Points, in no order, along strands that fork, close into loops and pass close to each other.
In the rows, zero is written as 128.
Two points are linked if the straight distance between their rows is under 127. Some points are linked to none.
J_627: [173 168  80 106 165 115  81 156 151 101  85 180  85 159  95 110 138 130
 139 152 106 135 141]
J_735: [156 121 136 193 135  98 113 126 134 133 158  94 106 111 152  89 105  59
 118 154 127 159  92]
J_531: [ 76 185 139 142  96 137 132  75 112 130 108  93 123  76  95 138 173 150
  71 145 134 148 138]
J_638: [133 178 119  73 123 164 119 179 113 136  58 125 170 154 105 121 141 154
 171 106 153 134 125]
J_527: [159 123 155 133  70 135  68 114  88  81  97 150 100 133 142 174 132  93
 102 142  85 114 134]
J_583: [162 141  96 174 136 112 107 136 173 103 114 200  77 148  99 104 137 127
 101 161  96 132 142]
J_21: [136 110 134 118 138 140  99 114 152 106 104 127 179 135  94 158 155 141
  80 128 154 172 143]
J_737: [140 117  97  84 156 183 112 124 172 132 110  73 157 187 101 152 152 150
 132  95 118 107  99]
J_601: [128 105 108 111 148 126 103 122  86 112 144 155 159 149 123 153 119 125
 188  79 120 113 127]
J_187: [130 111  44 152 169 148 170 157  94 150 146 136 110 143 120 148 111 122
 147  74  78 119 140]
J_498: [141 102 112 134 124 113  99 162 149 117  91 101 154 145 144  98  75 105
 130 149 156 165  97]
J_680: [ 77 134 154 125 115  84 179 163 163 124 119 131 139  89 163 106 110 183
 154 136 127 117 123]
J_493: [153 139  84 109 159 107 110 114  82  91  90 146 113 141 103 199 147  96
  89 148 117  98 168]
J_839: [167  88 134  91 114 122 136 125  95 153 150 151 125 162 174 147 131 159
 148 154 152 128 123]
J_34: [125 100 120 105 227 162  75 146 103  78 122 181 163 132  85 132 107 157
 140 130 111 147 172]
J_580: [129 128 105 184 133  91 120  94 146 114 110 128 151  88  87  80 162  89
 137 137 100 150 157]
J_928: [ 77 139  59 101 153 151  98 134 157 131 113 132 119 140 136 108 105 159
 150  74 117 118 108]
J_729: [110 159 216 146 137 115 151  81 122 141 196 124 146  85 101 119 153 122
 129 110 158 134 113]
J_959: [ 91 166 111 135 126  94 151 150 209 145 103 146 157 122 173 115 168 174
 150 128 145 131 126]
J_276: [145  74 112 152 138 153  99 132 109 112 153 124 158 135 125 158 102 104
 160  98  94 142 123]
J_230: [126 102 151 141 132 151 132 147 140 116 186  99  61 114  97 112 100 173
 100 132  66 144 164]
J_863: [177 103 134 109 174  91  74 106 118  84 157 172 147 174 120 172 160 109
 190 110 108 122 156]
J_59: [130 116 126  97 129 134 145 163 160 160 101 105 165 170 197 121 105 124
 179 119 168  81  67]
J_692: [123 154 142 170  92 103 165 122 177 144 174 144 118 137 119 105 113  75
  91 121 195 141 129]
J_991: [144 129 142 174 110 114 164 139 115 133 147 144  73 119 126 136 132 128
  84 142 115 126  94]
J_184: [126 142  82 100 205 127  76 153 113  60 107 183  85 156  94 130 111 143
 138 141  93 130 159]
J_345: [108 111 125 114 134 151 174 175 171 153 153  99 110 137 119 104 103 182
 132 129 106 145 171]
J_699: [ 56 146  98 103 135 183  92 133 188 149 127 123 116 130 168 116 142 194
 132  89 129 114 111]
J_283: [ 82 124 117  88  85 184 111 138 133 139 150 119  99 153 152 138 126 200
 113  90 112 113 143]
J_609: [138  65 194 133 156 132 102 102 154 116 174  89 132  98 113 102 108  97
 144 115 114 151  93]
J_495: [ 81 117 165 130 106 125 130 126 108 110 132  72 158  92 122 161 111 182
 112 135 113 154 123]
J_451: [125 118  94 138 146 114 114  88 123 142 107 110 146  85 118  60 137  65
 128 131 137 139 142]
J_500: [128 150  67  85 136 139 155 149 146 132  91 117 129 186 138 205 145 160
  98 129 136  85 169]
J_100: [111 230 160 160 114 110 127  91 105 130 146  94 124  89  75 133 117 163
  80 175 120 139 142]
J_151: [130 110 127 109 151 154 133  86  97 164 116 119 158 143 189 133 149  70
  83 129 202  93  85]
J_470: [116  89  99 100 161 139 127  84 134 135 114 127 145 112 121 144 139 150
  77 151 132 142 149]
J_351: [129 123 170 213 119 114 149 137 131  91 155 139 169  89  84 120 107 114
 122 153 107 193 161]
J_461: [ 72 183 105 161  75 145 168 122 159 136 139 179  83 128 143 126 131 135
  83  94 147  73 119]
J_780: [136 154 179 142  95  95 121  89 175 109 138 138 121 121  89 101 160  73
  82 123 185 125 129]
J_447: [135 151 208 109 130 126 171 128  73 158 193 157 112 104 142 109 120 175
 178 144 139 138 116]
J_624: [186 152  62 112 121 101 156 159 118 147  76 115 135 167 107 158 149  97
 143 129 136 145 149]
J_840: [102 146 177 117 122  75 142 152 180  99 123 130 120  92 112  60 109 185
 157 140 122 130 105]
J_628: [184  95 179  86 114 172 112 148  73 134 135 153 119 146 133 161 142 144
 116 154 132 149 144]
J_517: [190  77 156 134 154 153 100 133  99 133 109 120 147 116 123 159 137  74
 148 140  61 153 142]
J_930: [159 125 193 114 114 171 125 143  59 148 208 133  87 132 143 142 119 177
 149 157 113 158 131]
J_939: [123  98  96 159 181 151 184 197 120 149 116 134 115 116 121 106 103 125
 127  71  77 115 104]
J_934: [126  95 143 158  92 104 170 120 136 133 172 106 136 116 124 147  88  61
 124 113 161 134 154]
J_646: [107 117  82  86 137 159 127 154 141 156  81 104 114 113 132  90  80 104
 134  93 124  99  98]
J_168: [124 147 105  93 172 162 150 176 132 117 128 129 148 173  88 154 117  95
 143  74 154  99 144]
J_605: [115  96 191 160 172 104  90  58 124 127 201 102 130  82 142  70 127 112
 148 136 110 149 102]
J_139: [160  96 145  86 136 101 156 142 142 150 122 145 143 155 164 119 128 125
 163 124 161  96  85]
J_205: [106 150 159 170 100 136 106  89 102 119 159 114  57 115 115 139 122 130
  74 132 114 111  81]
J_823: [118 154 178 116 129 112 201 113 106 169 137 180 112  87 138  97 154 166
 157 146 144 107 115]
J_727: [163 143  78  97 136 111 166 169 188 139  89 107 157 189 107 157 143 142
 144 124 141 131 160]
J_645: [166 111 117 103  83 105 111 120  86 115  92 139  99 110 136 133 137 120
 144 148  92 113 155]
J_910: [ 90 160  99 134 142 171 156 158 156 135 158 190 185 155 134 155 137 177
 157  84 156 137 188]
J_567: [ 76 164 105 166  98 111 159 160 192 131 102 101 188 123 152 159 149 164
 129 122 143 150 145]
J_682: [140 159  69 140 161  71  87  92  86  84 109 163  98 158 139 163 159 104
 120 139 125 106 122]
J_501: [107 151  98 161 103 126  96 119 157 103 118 171  84 122  92  76 117 140
 132 111 106 113 114]
J_437: [109  77 131 132 138 170 119 102  88 143 154 123 174 102 145  94  65 107
 117 176 167 169 169]
J_367: [121 129 135 102 116 145  85 104 152 123 105  84 155 134  94 150 173 133
 113  92 144 147 109]
J_620: [ 92 115 113 118 154 207 153 177 177 153 133 101 161 152 173 140 126 171
 177  80 114  54 143]
J_165: [150 164  82 151  84 143 144 158  70 128  79 144  84 134 108 138 117  75
 109 118 115 108 115]
J_637: [120 113 106  97 126 138 130 154 124 153  71  72 162 131 172  91  74  96
 152 135 154 107  72]
J_462: [146 125  72 116 121  49  96  78 138 116 114 139 122 142 155 113 167 125
 134 127 139 104 125]
J_130: [124 127 176 104  94 174 166 192 152 161 122  75 140 162 186 150 132 152
 166 120 142  83  79]
J_12: [122 117 168 137  95  78 183 136 148 127 208  78 116 118 111 159  87 131
 143 122 115 126 170]
J_811: [147 142 187 222 143  93 122 130 123 117 156 109 122  95 121  93 113  87
 128 180  84 173 111]
J_140: [150 117  95 138 138 143 105  91  98 154 132 138 130 139 152 111 134  72
 109 122 168 132 122]
J_352: [ 77 117 175 137 162 136 122  52 129 159 217 107 130  90 147 117 138 156
 135 104 140 138  97]
J_99: [135 108 150  99  90  46 129 108 104 115  87 126 126  97 163 103 122 138
 159 174 135 109 128]
J_292: [102 142 165 184  74 145  80 103 100  81 106 136  91 113  91 164 140 110
  63 145  89  96 104]
J_950: [108  99  91 109 163 120 140  72 159 174 114  97 131  93 124  99 149 118
 129 116 118 123 135]
J_484: [ 98 150 145 116 121 177 159 117 115 183 121 112 140 121 181 125 115  63
  71 138 209 121 111]
J_546: [136 157  52 179 143 116 160 159  72 136 104 173 108 133 123 150 131 111
 136 101 106 131 116]
J_235: [128 110 134 198 130 116  93 115 133  88 125 130 160 100  98 139 149 117
 122 135  74 191 153]
J_311: [114 118 119 122  68  59 116  90 133 113 143 122 126 121 168 116 116 132
 140 145 154 127 132]
J_661: [169 107 147 108 155 159 114 156  82 109 116 192 149 126 108 133 127 144
 125 145 124 144 161]
J_544: [134 164 195 163 103 102 127  84 117 124 157 114 129  95  92  89 159  76
 122 147 155 145 129]
J_866: [108 157 118 109  74 124 156  93 128 118  75 132 114 100  89 161 174 121
  64 127 140 100 162]
J_909: [102 152 177  73 101 170 143 164 126 142 104 120 147 123 149 120 139 155
 157 104 166 115 110]
J_374: [124 144 105 147  84 126 175 158 105 132  95 147  68 116 123 123 104 118
  72 157 113 104 111]
J_167: [148 140 101  92  93 122 153 143 119 115  82 162 105 148 108 185 150 133
  70 132 139 100 177]
J_828: [143  82 146 165 124 123 154 155 118 122 215  83  88 134 132 170  91 156
 120 134  71 148 143]
J_68: [198 103 143 133 187 113  78 100  96 107 112 156 165 151 154 160 168  74
 158 143  92 141 148]
J_14: [132 115 168 113 128  52 120 111 156 118 125 151 107  96 137  45 143 147
 177 145 132 119  99]
J_290: [120 114 114  92  91 172 124 125 138 153 142 110 140 180 173 165 114 176
 122 136 153 121 113]
J_979: [167 132 103  56 155 182 113 132 129 155 105 119 159 170 109 111 145 155
 170 132 139 134 113]
J_857: [147 116 147 149 124 117  86 148 133 134 158  74 127 139 159  93  76  93
 139 171 155 174  79]

A tip is a point with one link. Name the tips that can be reached along the links from each point below, in the order of the rows.
J_292 => J_100, J_624, J_939, J_567
J_283 => J_823, J_501, J_484
J_230 => J_345, J_609

How many points has the smallest loop of links through each point below? Write none if it is on no loop.
J_517 => 5
J_737 => 19
J_637 => 9
J_187 => none
J_780 => none
